Each row is a point on a tangle of strands that fork, close into loops and nearly touch. The rows are in no order.
In the rows, 128 means zero.
Two points are linked if the straight distance between their rows is under 127. Some points are linked to none.
q904: [113 104 107 156 117 108 168 175  99 210 111 125 185 122 139  69 114 149
 139 150 102 139 158 148 154 154 138 134 118 107 113  87]
q983: [ 95  78 132  94 101 133 182 152 130 114 154 146  87 108  89 109 110 151
 108 148  88 137 138 151  83  93 145  57 137 166 150 143]
q915: [ 50  84 138 129 126 143  62 172 111 131 134 119 125 102 120 112 142 106
 163 211 120 126 108 170 122 113 112 114 123 149 118 127]
q720: [122  87  81 134 103 105 115 112 116 165  75 123 115 153 108 136  72 104
 161 136 106 123 170 136 135 130 103 180 104 134 121 101]
q370: [ 56  66 109 132 141 137 128 126 174 168 131 130  52 130  80 138  96 113
 149 155 136 138  99 134 118 116 124  85 159 196 120 162]
q866: [129  93 114 137  85 134  73  96 124  62 110 124 122 153 120 200  94  93
 138  67 116 126 142 142 110  98  98 177  85 128 134 148]
q107: [141 100 105 114 120  96 136 131 138 212 125 119 130 101 141  55 154 162
  79 142 166 115 128  99 169 172 173 106 135 152 122 107]
q164: [170 137 106  58 146 120 128  90 158 160  89 133 102  77 147  95 138 156
  80 129 174  85 150  91 141 177 161 139 128 137 136 116]
q306: [176 197 166 133 146 108 144 143 103 110 160 126 181 141 127  97 160 126
 117 163 115 142 146 114 137 121 158 107 123  91 138  79]
q351: [128 156 164 113 125 132  67 137 133  52 173 103 131 109 106 115 190 124
 111 172 150 112 111 134 120 123 164 112 132 135 128 144]
q324: [183  96  90 152  81 103 166 136 114 145 107 147 120 122  91  79 170 161
 137 149 107 155 165 119 166 138 155 134 112 109 139 111]
q515: [118 147 143  93 121 115  92 118 149  83 183  94 109 115 117 115 184 144
  75 143 178  99 108 132 123 138 177 120 158 150 110 181]
q179: [173 197 175 169 146 134 174 169 102 113 152 149 188 145 137 123 148 126
 144 151  90 166 133 138 140 104 142  93 124  68 132  76]
q237: [140 152 107 140 135  76 103  83 108 170 121  94 139 197 152 188  94  97
 104 112 157 132 101  78 147 149 121 148 150 134 109  81]
q235: [117  64  96 135  98 112 162 130 148 167 125 138  68 109 107  96 151 169
  83 144 160 129 104 107 135 131 158  79 145 158 130 156]
q317: [ 81 120 120 173 142 177 124 176 131 162 135 147 171  79 142  75 157 159
 142 120 113 139 116 154 167 171 113 160 110 113 113 187]
q699: [ 89 128 194  99 110 130 109 173  94  86 168 139 162  79 178 129 143 133
 123 162 132 112 134 146  75 106 134  77 134 123 138 103]
q616: [123 126 116  73 176 140 138 100 166 185 110 140 111  90 175 105 112 143
  98 102 158  90 135  97 130 185 140 116 135 148 140 122]
q625: [143 140 173 173  68 171 191 188  91  67 158 165 176 117 140 152 112 133
 149  83  91 153 116 145  77  80 115 145  98  93 124 160]
q742: [129 174 118 175 178 125 134 142 139 247  89 120 167 149 141  71 134 140
 156 173  86 153 146 138 201 168  93 118 130  90 107  84]
q953: [ 98 151 137 207 160 178 177 163 112 126 119 160 152 137 152 168 127 115
 189 108 109 158  86 146 121 116  78 150 137  90 102 156]
q660: [152 149 134 140 106 104 105 122 103 114 157 110 160 112 157 131 194 142
  77 124 181 122 103  95 144 161 161 149 128  97 113 143]
q134: [ 78 133 109 198 140 150 159 161 109 164 103 134 160 128 171 147 110 124
 177  97 124 145  90 145 137 143  71 181 128  86  90 164]
q452: [ 51  97 137 125 170 129  90 135 151 178 161 116 111 120 142 100 115 120
  90 154 172 113  71 120 121 149 154 102 161 180 108 154]
q797: [ 96 105 143  56 101 119  83 100 151  38 140  79  71 112  74 122 159 140
  76 127 155 104 127 165 113  79 147 119 134 150 134 183]
q822: [146 138 113 165 132 136 118 116 185 167 116 134  70 115  98 112 199 161
 110 138 161 140  84  72 171 169 150 138 150 120 117 164]
q323: [ 96 156 150 156 171 177 203 153 126 116 150 163 135 126 132 154 127 121
 181 112  96 144 109 138  96 121 102 105 147 115 135 148]
q432: [182 164 141 136 115 117 113 128  97  97 162 118 182 128 163 117 154 145
 101 102 147 118 124 119 135 147 158 177 105  89 131 125]
q825: [ 70 104 142 162 138 176 107 175 103 127 126 157 168  70 163 110 180 139
 152 150 128 129 121 159 143 144 102 131 120 100 125 146]
q41: [152 172 124 160 159 144 124 133 152 217 125 140 148 122 187  95 179 169
 114 140 142 145  86  88 194 170 120 126 141  83 101 129]
q757: [142 139 117 123 165 130 133 104 172 189  90 149  78 109 164 130 170 138
 139 148 161 127  98  80 165 174 117  99 153 115 124  97]
q481: [124 137  88 118 152 107 111  65 140 147 119 117 112 179 163 211  69  92
 112  85 149 126  99  86 128 154  99 150 144 156 129 129]
q556: [107 177 129 155 190 151 125 120 136 192 131 127 146 151 215 133 115 138
 141  98 147 148  60 105 147 171  73 144 159  88 105 145]
q514: [179 222 138 135 190 112 150 113 108 189 131 112 174 177 181 100 114 142
 116 121 107 163 110 113 156 156 106 118 146  79 121  89]
q601: [129 179 133 170 182 136 196 153 136 195 160 148 146 149 158 122 150 151
 140 125 103 157  82 115 142 147 130  80 159  98 121 128]
q955: [179 173 118 100 129  90 129  81 149 107 126 101 106 151 103 165 125 131
  90 101 153 108 135  90 120 150 157 148 153 132 122 121]
q775: [119 118 144  68 125  79 106 115 127  96 141  86  74 126 116 122 147 103
  88 224 187 106 124 132  97  94 165  61 174 186 109 121]
q200: [128 109 135 141 144 193 145 136 122 102 123 180 126  71 137  96 163 152
 134  79 135 127 140 140 132 142 121 164 112 103 140 172]
q278: [186 118 125 151 122 167 161 119 137  69  68 169 125 118 118 140  93 114
 196  97  82 142 174 147 117 105 109 179  74 101 135 136]
q398: [111 160 151 155 106 147  91 162 110 113 155 113 218 145 162 124  86 119
 136  79 110 112 112 146 120 132 121 191  96  95 124 134]
q240: [120 112 130 175  83 138 178 160  98  84  96 153 124 132  97 165 118 122
 197 129  77 147 148 158  88  92  95 134 112 123 128 128]
q293: [218 201 132 105 144  90 148  65 123 119 117 113 125 164 136 172 120 124
 102 107 146 123 142  71 120 144 131 137 147 107 120  88]
q288: [ 93 137 141 146 155 133 140 132 110 131 161 147 121 154 178 211 141 110
 134 129 155 143  74 103 108 134 110  84 172 124 118 117]
q569: [118 147 110 196 132 139 199 170 132 178  94 144 154 125 113 101 138 132
 198 164  71 171 149 149 157 140 112 102 129 103 118 118]
q108: [165  88 136 115  80 144  76 111 123  42 113 124 112 112 106 116 158 135
 122 101 118 115 146 150 141 115 126 190  84 117 144 167]
q159: [164 137 119 158 105  91 123 115 140 172 108 102  94 139 112 112 206 151
  91 199 194 129 123  77 185 146 145 103 153 121  99  87]
q887: [ 92 135 134 166 165 134 171 167 160 225 163 148 152 132 155 102 156 156
 125 147 114 144  74 111 159 154 145  67 167 128 106 133]
q811: [102 102 130 146 153 157 110 149 117 138 111 153 140  82 157  92 169 130
 168 182 137 135 132 149 164 154 115 124 115 109 120 111]
q143: [111 111 117 105 141 122  31 130 129 121 150  85 139 131 102  95 122 104
 122 156 122  98 122 144 151 136 138 175 114 152 123 136]
q656: [144 146 115 131 142 102 121 137 134 190 139 113 157 155  86  70 141 133
 120 178  98 133 136 118 166 153 162 119 136 138 119 101]
q247: [144 112 133 165  79 159 162 168 127  73  99 141 145 136  85 117 105 123
 188 102  68 136 160 173 104  96 113 167  82 104 129 152]
q195: [133 116 111 143  86  71 127 122 111 158 142  89 110 134 125 109 185 161
  64 176 204 117 110  90 159 139 177 103 160 133  96 118]
q127: [148 152 122 113 177 129 152 118 187 190 110 142 102 118 134  88 168 141
 132 179 126 119 110  93 156 164 147  75 161 141 119  99]
q238: [147 126 111 110 145 112 131 116 158 160 136 122 105 135  84  96 141 131
 120 184 122 116 130 115 144 147 166  94 152 159 138 115]
q916: [130  95 172 113  73 167  49 149 123  10 110 135 127 114 138 130 137 117
 137  89 131 109 144 164 103  88 117 158  78  99 144 151]
q299: [130 147 119 118 158 123  99 119 130 164 133 101 166 151 157 109  81 106
 133 124 112 113 117 127 139 158 119 169 118 131 118 120]
q947: [181 165 168 119 147 167 118 138 140  61 146 149 151 121 120 120 133 122
 148  94  86 112 140 141 110  93 138 146 112 117 144 142]
q680: [109 120 119 168 125 102 121 156 115 204 135 118 176 146 111  62 154 142
 120 186 112 157 134 130 189 153 146 100 118 123 111  93]
q81: [180 123 106 117 116 129 148 102 152  82 130 123 106 142  59 120 111 129
 127  97  87 125 146 136 127 118 150 154 111 138 151 158]
q362: [ 88 100 145 106 130 133  27 140 121 100 127 106 138 129 121 118 117  93
 164 168 117 106 123 162 129 128 107 155 103 146 118 112]
q409: [136 149 130 140 151 146 119 151 135 148  99 147 161  99 126  84 152 116
 186 204  89 133 159 156 157 148 115 113 104 103 136  91]
q121: [172 122 116 106 103  94  69  89 145  64 107  88  91 139  71 139 142 113
 140 171 136 113 156 124 135 114 132 155 121 128 138 126]
q410: [192 215 120 161 167 124 146  90 115 209 106 108 134 190 188 126 129 161
 112 104 137 163  87  96 174 161  94 140 143  58 105  98]
q855: [ 97 152 156 147 154 148 184 166  94 139 147 149 162 131 160 168 119 107
 187 137 103 141 114 142  87 122 104  81 155 111 117  98]
q315: [100  92 117  77 128 103 105 127 144 138 139  97  91  98 103  65 133 139
  66 186 170  93 109 152 127 115 178  90 145 182 132 158]
q270: [ 90  74 114 141  89 125 105 125 115 110 145 117  94 153  83 170 113 124
 138 146 105 143  98 138 126 104 119 132 132 153 130 155]
q376: [102 114 127  55 137 149 109  90 141  71 124 128  79  77 131 154 148 132
  77  94 183 101 161 126 110 130 121 118 134 178 151 164]
q352: [142 115 135  97 107 112 154 145 130  97 118 141 114 131  69 112  95 119
 173 173  71 125 180 158  98 100 135  96 108 144 156  87]
q905: [ 84  98  85 150 150 128 137 141 145 232  90 128 138 132 170 103  97 146
 150 128 140 126 110 122 156 166 111 142 133 133 109 121]
q542: [ 32 103 139 113 164 168 104 148 136 173 160 121 148 113 163 132 108 127
 113 105 161 103  79 134 126 159 118 138 155 165 120 174]
q196: [190 136 116 119 143 142 149  91 139  89  70 170 101 108 120 164 104 106
 182 128 106 126 183 128 119 128  98 156 102 108 156  95]
q169: [133 134 136 129 106  98  68 105 104  81 158 102 131 144 132 186 141 110
 102 124 164  99 110 116 110 115 132 150 130 124 121 128]
q499: [148 135 114 196 108 140 182 172 123 139 135 152 160 126  82  89 152 138
 158 147  70 174 147 150 146 121 133 135 107 101 125 147]
q883: [141 155 128 137  99  97 128 124 132 133 179 100 124 114 115 105 187 159
  65 158 181 118  99  97 144 153 193 113 161 130 101 160]
q874: [105  71 103 112 101  92 139 126 128 171 139 107  83  95 126  71 136 164
  46 158 194 112  99 116 136 122 186  81 146 175 127 162]
q95: [106  62  79 108  78  94 129 107 116 147 101 121  97 135  99 160  62 106
 123 110 115 126 162 149 108 108 117 140 101 164 140 127]
q786: [110 166 120 157 173 137  94 130 121 175 148 119 179 163 171 134 122 115
 146 133 123 128  87 128 154 159  99 166 134 104 106 114]
q453: [125 117 160  99  98 136  81 128 142  41 143 115 123 154  99 168 104 104
 132 110  99 106 136 151  83  81 130 107 120 152 151 140]
q450: [210 180 123 124 161 108 173  97 126 146 115 140 117 140 144 137 130 141
 131 116 128 136 140  95 136 149 133 128 133  90 134  92]
q961: [165 158 195 123  93 128 128 156 114  45 137 145 154 136 152 182  95 105
 157 104 111 132 152 130  68  77 118 102 100  97 142  79]
q63: [127 116 126  75  94 129 122  93 134  41 127 135  81  91 112 179 149 125
  74  81 164 119 161 132  92  90 125 111 135 159 157 169]
q810: [ 90 127  80 135 138 139 148 116 137 191 110 135 140 138 181 154  69 124
 117  44 146 121 115 107 131 168  97 168 135 149 126 166]
q622: [111  69 140  87  32  68 139 136  76  88 118 116  83 108  82 138 135 141
  81 188 120 151 141 145  95  48 137  70 121 142 141 130]
q475: [ 57 119 100 171 165 158 129 156 145 199  88 131 130 116 151 115 116 125
 186 121 135 135 107 147 151 166  78 161 137 123  96 157]
q997: [142  80 117 107  43  88 151 144  88  97 122 125  95  99  93 117 142 153
 115 177 118 142 157 140 103  86 153  80 109 134 155  93]
q914: [146 191 145 112 207 163 115 113 145 132 107 125 162 147 189 143  63 106
 153  52 108 120 118 128 124 137  89 194 111 102 130 143]
q525: [140 120 172 122 123 191  73 138 143  37  96 151 133 108 139 145 116 101
 176  97 118  97 162 164 104  97  96 163  82  96 153 133]
q563: [ 95 106 126  92 177 163  60  85 155 118 126 112  86 117  99 145 124 110
 119  83 160 108 126 133 129 147 121 172 141 173 139 167]
q490: [156 115 146 182  67 141 178 165  76  92 127 169 147 112 140 166 127 137
 148 111 108 173 143 141  86  93 108 133  91  90 123 121]
q784: [118 192 133 143 202 179 147 108 137 142 121 133 160 155 188 146  89 122
 156  70 136 138  82 134 141 141  70 164 133  82 112 159]
q36: [119 131  83 116 174 127 121  82 165 200 106 112 115 156 151 160  65 123
 117  71 130 124 102  91 142 169 100 174 132 149 125 151]
q89: [110 100 153 109 104 182 108 130 141  55 161 129 108 130  68 102 153 144
 120  80  94 117 130 157 113  99 128 144 111 141 160 202]
q939: [157 176 152  97 165 133  98 112 142  86 160 114 136 117 127 125 165 115
 138 172 132 107 123 120 131 137 140 103 146 133 126 111]
q902: [ 53  89 108 124 162 158 128 127 168 150 134 123  83 146  71 143  91 102
 152 117 119 123 123 147 118 132 108 127 147 179 124 171]
q735: [121 174 160 157 145 137 200 194 101 136 145 145 193 146 153 139 109 118
 172 133  77 152 141 147  97 103 117  84 129  82 122  83]
q282: [ 69  98 109 114 135 138 126 133 113 150 141 132 148 123 166 155  85 125
 107  62 148 118 116 131 106 139 112 155 124 152 127 168]
q266: [157 144 133 113 108 114 183 113 134  71 174 125  95 129  66 130 178 166
 106 128 125 132 118 106 105 114 179  92 156 133 139 158]
q38: [124 123 112  98  89 112 115  98 118  70 138 135 115 118 140 215  94 110
  74  50 147 123 158 120  90 101 133 130 106 154 152 149]
q415: [115 139 165  89 182 154 106 122 141  93 133 154 123  89 154 129 163 110
 145 173 150 104 130 125 120 146 120  90 149 130 143 102]
q460: [ 66  77 142 115 117 182 121 125 117  80 155 136  92 104  97 119 161 141
 106  83 133 125 122 148 115 110 114 128 129 154 157 207]
q938: [ 82 139 148 147 115 133 115 181  89 141 144 108 225 129 183 108  73 122
 148 107 110 113 124 170 122 124 104 179 111 126 121 117]
q833: [118 139 128  81 180 153  63  84 162  87 126 110 110 156 122 170  79  86
 121  89 131  97 136 121 113 125 106 163 139 166 144 135]
q307: [111 111 138 120 153  98 104 143 102 195 121 123 150 144 171  97 103 104
 122 184 137 111 135 135 139 142 128 104 141 153 114  69]
q644: [156 174 155 192 108 138 187 166  85 123 106 145 202 138 168 141  85 109
 187  93 103 153 144 154 111  97  93 164 100  72 117 121]
q621: [103 110 107 108 146  99 154 107 154 196 130 129 100 135 165 166  95 124
  97 104 169 118 101  92 121 134 141  86 161 166 117 110]
q992: [174 123 120  98 108 129 129 121 149  75 115 123 117 131  69 103 109 130
 163 125  84 117 183 141 111  96 150 133  98 136 161 116]
q971: [ 66  98 113 147 141 165 138 146 143 130 120 136 114 131 100 122 109 113
 184 109  93 128 132 160 113 119 106 150 130 156 124 169]
q858: [108 122 131 171 123 151 102 143 107 106 139 126 130 150 110 176 145 112
 170 154 104 140 101 136 120 126 110 142 129 113 113 137]
q255: [122 143 119 136 190 165 108 109 168 172 109 150  99 121 139 122 143 130
 152 131 132 128 101 111 161 178 106 153 139 109 130 141]
q171: [113 116  94 146 112 121 142 138 116 134  92 129 155 139 129 135  74 110
 168  87 100 122 158 149 119 129  99 202  96 124 123 136]
q333: [104 115 120 149  85 157 119 126 132  67 101 129 138 152 127 224  69  89
 146  38 110 121 153 149  88  84  79 163 109 141 138 160]
q84: [108 110 113  64 158 135 135  79 160 133 108 153 101  83 150 161 111 123
  81  93 182 106 144 117 120 153 130 105 137 165 149 142]
q177: [159 157 135  91 118  67 141 106 145  99 139  95  83 137  97 154 166 121
  99 210 191 110 145 111 110 117 166  76 184 150 109  89]
q440: [113 126 170  98 138 152 128 147 104  69 144 166 139  70 173 142 164 135
 137 137 150 116 121 142  98 125 135  87 129 111 145 110]
q909: [130 102 128 122  79  84  76  92 100  68 122 104  95 125 132 221 132  92
 102 144 163 118 133 125 103 100 121 117 134 140 117 102]
q692: [186 171 103 211 144 127 169 130 114 204 113 143 155 158 154 106 164 157
 147 123 111 190 112 117 194 143  92 133 127  55  90 123]
q559: [188 159 169 146 109 151 133 150 135  56 127 150 151 160 120 162 106 103
 172 103  95 131 142 135 108  76 126 141 104  93 141 114]
q684: [122 107 117 129 152 143 129 113 205 157 123 138  39  99  83  94 178 159
 121 142 168 122 100  78 171 153 156 102 167 148 127 175]
q886: [130 153 159 102 150 141  67 106 164  60 149 115 128 169 106 162 101  90
 141 103 103  92 123 140 102 108 118 142 124 152 133 137]
q406: [ 83  90 122 135 130 115 137 114 135 156 148 135  87 137 153 203 118 114
 101 110 177 139  80  90 104 126 129  75 169 162 119 135]
q425: [118 129 108 107 160  78 151  98 161 227 119 110 130 193 160 155  64  98
  90 107 160 131  97  77 125 136 137  86 178 176 101  85]
q573: [105 115 150  42 106  99  81 109 140  50 141  81  78  97  93 109 160 124
  89 183 160 114 117 151 100  80 156  77 148 164 128 162]
q151: [142 148 151  97 115 159 143 119 145  43 180 123 112 125  75 127 159 144
 100  77 108 115 120 136  99 100 156 119 137 141 164 182]
q787: [181 128 115 120  90  80  92 106 118  94 120  99 112 127  92 113 167 136
 118 200 151 115 155 119 155 133 159 130 119 135 130  98]
q187: [ 94  64 136 133 122 187 145 141 112  94 131 170  88  62 119 105 185 154
 118  98 153 138 128 140 134 142 118 134 125 130 140 191]
q753: [161 151 119 193 136 130 151 143 107 194 121 144 169 128 171  93 184 159
 109 129 142 169 101 112 181 169 128 124 121  67 100 118]
q226: [108 100 119 114 144 145 115 125 142 141 146 128 109 103 105  96 150 154
 106 112 138 112 115 126 140 170 155 142 130 146 145 166]
q900: [223 192 133  93 158 124 176  96 154 114 115 135 125 113 116  95 165 143
 131 130 126 124 160 105 138 160 161 123 132  99 145  99]
q985: [128 130 102 150 164 124 115 136 139 244  92 123 131 141 148  91 119 137
 154 162 116 136 121 121 177 174 103 144 139 115 107  92]
q767: [ 94  93 139 144  50  92 164 202  57 156 139 128 167 120 115  79 113 147
 123 172  88 152 164 162 106  95 144  92 107 139 135  74]
q416: [166 149  96 154 164 153 146 116 145 170 115 148 130 122 138  96 135 153
 125  96 111 143 114 118 171 177 113 185 116  92 115 157]
q258: [ 71 118 173 115 118 120 134 174  82 133 155 135 190 102 193 131  99 120
 138 155 129 122 136 150  83 119 115  94 121 127 125  69]
q253: [159 149 118  76 123  72 108  57 156  96 125  89  77 139 100 167 125 116
  86 153 189 102 150  96 113 130 160 126 160 165 112 106]
q987: [114 116 125 159  88  95 142 178  70 173 128 123 200 138 137  78  96 131
 127 143 105 137 168 153 144 123 125 134 107 117 131  57]
q229: [132 168 137 146 178 123 170 142 106 194 132 148 166 151 189 128 134 141
 136 131 121 146 106 106 150 143 106  87 155  90 123  78]
q550: [131 148 127 189 117 138 164 165 114 123  93 132 158 159  99 150 101 102
 223 149  69 147 148 154 121  94  93 146 119 102 114  95]
q762: [153 132 114 103 117 143 135  85 148  78 127 131 119 140 114 179  78 119
  95  16 108 127 163 128 101 111 123 149 109 166 160 171]
q593: [125 136 140 147 163 150  91 113 132  83 138 133 135 155 121 171 123  92
 169 119 107 121 110 129 120 116  95 159 112 121 121 139]
q412: [135 118 114 118 126 128 160 166 133 144 100 145 136 125  89  85 125 121
 194 197  78 141 175 147 141 119 139  94 112 130 148  82]
q133: [199 148 129  95 157 151 144 105 145  80  98 160 113  86 113  85 158 139
 135 121 120 118 154 125 135 161 142 169 101 105 154 129]
q608: [138 142 112 105 150 171 174 107 143 106 101 154 136 129 131 155  63 121
 129   9 101 123 176 143 100 115 102 175  90 142 153 163]
q37: [158 122 124 105  93  82 174 114 111 132 135 118 132 167 120 174  73 105
 112 107 118 135 175 121  99 104 134  94 129 158 139  60]
q597: [ 67  80 117  63  89  99 127 119 116 106 155 104  92 117  97 129  82 133
  62 110 129 117 130 159  84  71 151  85 126 184 148 178]
q468: [125 107 107 205 118 128 102 144 114 150 120 127 135 169  91 146 155 109
 174 176  98 155 118 136 168 125 108 141 119 110 108 108]
q308: [109 107 114 110 151 132  59  94 142 129 147  99 126 117 111 115 125 126
  90 105 158 100 108 120 141 158 146 189 134 156 126 166]
q194: [174 135 102 176 123 108 109 121 179 194  99 121  96 141 102  91 208 154
 124 189 161 154 107  66 208 161 153 107 140 111 110 115]
q581: [ 80  94 132  69 112 150 143 140 132 108 159 131 113 113 106 103  78 128
 103  99 101 115 154 167  84  90 134  97 117 177 154 159]
q535: [148 158 127 201 131 127 123 148  93 157  90 124 168 159 120 136 124 100
 196 176  91 155 148 153 160 119  83 150 113  88 101  83]
q978: [130 140 126 153 112  72  74 104 101 130 166  84 145 197 132 179 133  97
 116 138 158 132  92  96 128 132 135 139 148 138 101  97]
q224: [164 143 110 125 147 156 117 119 161 101 151 119 127 146  68  82 134 136
 130 108  80 121 128 122 150 127 151 177 101 122 141 175]
q429: [203 145 128 147 133 111 195 122 119 125 112 169 126 131 127 148 141 137
 159 133  99 158 149 109 133 123 132 107 131  92 135  83]
q199: [134 106 109  87 107  83 141 100 125 123 114 118  98 146 106 157  64 102
 114 128 103 124 169 131 105  95 143 101 120 174 145  94]
q714: [137 125 131  83 108 113  68  76 158  46 129  75  65 125  71 146 166 131
 104 162 174 105 140 126 130 118 141 155 138 144 121 168]
q783: [153 101 140 145 115 190 109 130 115  48 126 157 121  85 132  94 169 141
 124  77 125 128 149 151 133 129 115 196  78 104 143 179]
q949: [ 85 109 153 128 100 169 134 162 107  79 143 148 148 108 151 146 106 121
 147  88 112 122 133 153  81 104 110 129 112 133 138 142]
q262: [ 82  72 130 128  56 119 101 153  92 103 154 108 119 124  95 125 118 143
 114 129  94 145 110 157 108  83 128 138  99 140 118 173]
q186: [167 143 127 169  99 121 108 133  89 106 150 119 190 153 143 123 115 130
 117  71 116 132 117 126 140 118 128 204  92  85 123 144]
q974: [117 109 159 101  55 106  99 155 113  67 150 104 121 150  91 134 109 134
 119 140  82 131 135 158  89  71 141  96 105 138 148 127]
q91: [138 153  99 175 168 162 147 149 131 179 111 145 168 108 160  68 139 158
 154 106 101 156 116 146 179 167 103 183 112  73 101 180]
q155: [127 100 129 130 109 101 142  90 105 107 107 144  95 129 144 228 126 102
 140 138 152 138 132 106 108 115 103 103 136 132 134  87]
q65: [177 143 137 135  70  58 163 113  91 106 141 120 127 168  99 167 112 126
  87 126 139 139 173 112 103  89 146 103 132 141 141  50]
q617: [ 84  79 111 123 136 118 130 147 116 182 117 137 121 116 148  98 118 116
 129 192 140 116 132 142 132 133 139  81 153 165 126  94]
q13: [ 58 145 153 146 116 121 155 181  82 162 122 123 208 116 202 140  68 117
 167 124 141 125 134 152 103 119  97 141 132 123 112  98]
q284: [137 139 122 110 153 147 189 125 140 130 124 166 148 100 160 134  87 128
 125  58 120 130 160 130  96 137 129 135 103 125 163 135]
q845: [ 66  80 128  89 149 132 102 125 144 145 159 110  99  97 110  90 121 132
  86 152 143 114  93 143 118 132 152 104 140 186 138 177]
q290: [134 102 140 133  38  98 153 183  74 114 123 142 138 112 100  97 141 157
 128 185  98 162 177 148 110  89 138  90 104 110 146  78]
q359: [ 93  63  99 114 142 114 136 116 165 179  95 143  60 130 102 120 100 114
 162 191 142 122 121 124 137 122 128  72 161 176 126 112]
q222: [151 157 170  87 116 117 112 125 115  61 129 136 156 112 169 161 109 112
 113  86 134 112 156 126  80 110 143 119 109 121 155 108]
q854: [151  92 117 108  90 126  59  82 129  50 105 112 101 110 113 163 127 122
  92  78 153 112 149 123 124 117 118 191  92 133 138 164]
q54: [183 203 120 178 173 133 153 103 155 225 103 122 111 188 157 115 155 155
 142 123 112 183  78  98 185 157  91 107 156  57 108 120]
q839: [183 136 105 104 125 101 148 102 159 200  85 116 100 108 141  73 160 167
  74 148 165 114 141  84 178 176 166 125 137 132 121  95]
q77: [165 104 101 139  66  79 126 119 117 104 121 106  81 131  70 102 185 147
 118 204 158 147 139 118 157 116 162 113 140 127 130 129]
q203: [156 175 181  90 144 142 111 138 136  62 159 129 179 126 145 119 105 122
 128  75 123 106 142 142  85  99 154 138 105 116 151 120]
q122: [208 172 128 114 180 163 141  88 158  95  83 166 110 114 134 120 122 116
 167 111 114 120 159 125 134 139 102 178  97  85 141 111]
q286: [158 127 125 139 123 123 187 125 130 101 139 147 104 133  90 143 150 148
 139 148 120 149 125 114 115 117 153  81 142 121 142 118]
q888: [ 82 118 134 158 153 117 119 155 168 207 183 118 124 135 127 106 156 141
 103 158 155 141  60  97 161 154 167  86 170 155 108 138]
q700: [138 179 123 176 165 144 193 163 132 207  92 146 175 137 149  80 123 145
 180 152  76 154 152 146 161 145 101 116 126  88 114 103]
q898: [184 175 149 124 102  78 156 131  94 111 151 105 148 162 120 129 152 129
  96 138 136 130 146  98 112 111 163 101 148 114 129  70]
q677: [ 59  86 134 112 163 207  94 109 134 108 125 142 108 119 118 124 127 122
 118  50 146 108 138 141 125 129 101 172 126 156 148 194]
q503: [ 93 121 114 139 136 169 129 127 140 130 129 109 145 163 108 125  84 113
 155  62  89 111 130 142 124 123 115 198 116 135 129 181]
q954: [106 142 156 122 142 111 111 131 103 136 170 132 160 126 185 156 149 115
 107 150 169 117 100 107 113 141 125  95 168 131 113  89]
q747: [140 166 130  92 172 144  76 108 145 139 106 121 173 137 176 109  70 100
 143  83 123  91 138 138 129 142 100 195  94 125 131 117]
q723: [134  70  93 102 120 119 120  93 143 120  88 145  59 104 102 142 142 134
 132 142 155 117 146 119 131 138 127 115 135 153 150 128]
q564: [ 91  82 130  87  64  81 140 120  99  86 143 103  61 110  97 154 136 140
  48 151 147 142 110 143  84  68 158  73 138 160 133 164]
q804: [115 111 146 100  91  75 107 130  87 115 157 103 121 105 126 121 147 138
  75 167 160 118 121 130 111 115 157 102 136 145 129 116]
q446: [124 134 144 114 148  89  80 125 109 171 153 106 156 132 158 105 134 113
 101 184 162 113 103 109 148 147 150 103 162 146  97  67]
q58: [147  94  91 141 112 110 172 147 145 204 143 139 127 121 132  78 158 173
  98 133 129 136 109 100 154 146 172 107 134 133 126 132]

A piece is all that can be reached along the links. How many separate loops has the piece of each point below (a circle has one, a figure eight two, a Y none), and how many tips (points with one link)?
q593: loops 2, tips 8
q432: loops 1, tips 1
q559: loops 1, tips 0
q425: loops 0, tips 2
q622: loops 0, tips 2
q784: loops 1, tips 0

How many points has the smallest loop of links through each point below? Write - if it is on no loop.
q886: 7
q133: 23
q81: -
q58: -
q299: 6
q961: 5
q938: 14
